Points, in no order, along strands that fork, close into loops and pass close to each other.
In the rows, 128 means zero.
Points whose rows are less than 64.7 apart are linked; no others are. Some points are linked to none.
j_952: [118 145 149 142 168 147 125 156  61 123 130 192]
j_641: [128 156  94 155 156 134 121 121  63 133 126 161]
j_626: [127 136 157 111 161 121 149  65 138 109 156 126]
j_113: [133 120  64 154 101 136 113  94  79 131 138 137]
j_578: [145 151 135 143 176 148 128  88  98 124 157 163]
j_843: [167 121 122 163 124 178 130  94 169  88 111  95]
j_840: [103 122  87  86  96 149  99 149 151 193 137 135]
j_829: [102 128 124 152 122  94 124  98  95 166 140 119]
j_161: [138 111 185 138 133 154  96 139 188 185 162 132]
j_118: [133 142 148 108 179 191 138 110 112 102 141 181]
j_142: [ 93 115 117  95  77  72 147 146 124 140 110 100]
j_123: [106 138 124 152 152 140 122 181  51 115 104 183]
j_130: [158 100 159  93  87  64 144 177 133 128 166 134]
j_761: [143 133  72 119 100 108 145 130  88  99 128 114]
j_353: [140 102 102  87  66 106 145 137 111 122 155 118]
j_675: [ 83 111 107 119  84 111 116 122 118 178 124 119]
j_907: [141  91 185 137 127 137 112 106 175 160 167 129]
j_229: [152 117 129 168 108 168 126 100 174  97  97  74]
j_912: [129 143  93 123 142  69 148 157 131  78  80 112]
j_374: [141 111 152 160  71 179 118 149 165 124 109  62]
j_370: [118 171 154 121 182  98 155 110 102 108 143 142]
j_713: [127 151  76 144 140 129 126 148  61 107 102 149]
j_56: [119 146  96 139 142 135 125 178  66 108  90 161]
j_68: [148 143 135 124 181 167 134  86 125 104 152 161]
j_899: [152 104 125 102 106  53 149 155 148  87 128 108]
j_582: [145 117 173 115 102 176 113 167 201 148 128  87]
j_246: [151 132 108 131 157 205 130  97 157  84 105 140]
j_901: [149 114 184 124 125 165 101 154 211 165 147 116]
j_475: [168 131 113 142 151 190 133  86 165  85 115 123]
j_844: [140 124 103 115 125  64 150 153 137  76  97 106]
j_252: [143 130 143 120 147 145 139  60 160 104 148 118]
j_958: [126 122 114  58  83 131 132 166 139 169 169 137]
j_826: [154 102 144  95  91  56 144 160 148 105 152 113]
j_148: [134 113 168 148 130 142  83 139 175 205 153 143]
j_418: [119 154 163 112 174 104 158  76 117 114 155 132]
j_396: [116 168 158 131 188  99 153 135  92 111 127 157]
j_256: [111 105 107  73  66 123 135 147 128 153 155 123]
j_600: [110 148 126 151 136  83 131  92  88 147 138 126]
j_544: [158 130  90 109 143 119 137 181 117  62 102 146]
j_293: [105 131  98 124 117 148  80 148 171 210 129 133]
j_954: [124 130 136 149 141 142  74 149 175 217 137 143]
j_489: [141 114 165 141  79 185 118 161 180 133 116  71]
j_149: [105 126 108 118  93  65 145 133 111 122 111  92]
j_163: [105 149 130 149 174  89 130 177  91 108  69 154]
j_867: [131 157 123 150 171 127 127 104  81 131 145 161]
j_31: [ 91 112  95  89  76 129 111 141 133 182 135 121]
j_186: [119 142  99 134 163  86 135 177 118  86  62 139]
j_702: [119 131 136  98 166 205 140 111 128  93 117 172]
j_101: [112 157 104 151 135  80 137 124  74 127 109 123]
j_314: [110 145 104 139 119  63 141 133  94 122 101 104]
j_263: [121  95 164 128 102 157 127 108 204 129 116  83]
j_187: [107 166 148 147 184  96 138 157  81 113 106 154]
j_866: [ 86 111 126 140 104 112 105 108 121 193 139 129]
j_47: [141 112 144 127 132 153 135  68 176 112 139 106]
j_133: [121 135 154 121 179 174 133 134  79 117 148 192]
j_459: [142 110 147 165 130 125 109  77 126 162 164 134]
j_468: [140 120 142 187  89 169 122 120 157 115  87  60]
j_994: [133  98 159 128 115 147 129  86 194 124 134  96]
j_258: [135 112  87 109  79 113 141 127  99 115 143 113]

How many points has the smallest loop of links through each point below? Write - if it is on no loop.
j_475 => -
j_133 => 10
j_844 => -

A tip is a point with one link. Name the tips that can be reached along the links from each point below, in the order of the rows.
j_899 => j_130, j_263
j_489 => j_142, j_761, j_907, j_246, j_958
j_56 => j_702

A fork is a point with three links, a tip a point with one. Leave the first point through the second and follow the links. Name the first fork or tip that comes.
j_761, j_258 => j_256
j_866, j_829 => j_142
j_418, j_626 => j_263
j_293, j_954 => j_161
j_468, j_229 => j_246
j_314, j_101 => j_31
j_641, j_867 => j_118
j_163, j_186 => j_130

Name the points in between on the shortest way along the links from the first point to the second, in order.
j_761, j_256 => j_258, j_353
j_256, j_600 => j_31, j_675, j_866, j_829
j_626, j_187 => j_418, j_370, j_396
j_907, j_489 => j_161, j_901, j_582
j_187, j_826 => j_163, j_186, j_912, j_844, j_899
j_142, j_675 => j_149, j_314, j_101, j_600, j_829, j_866
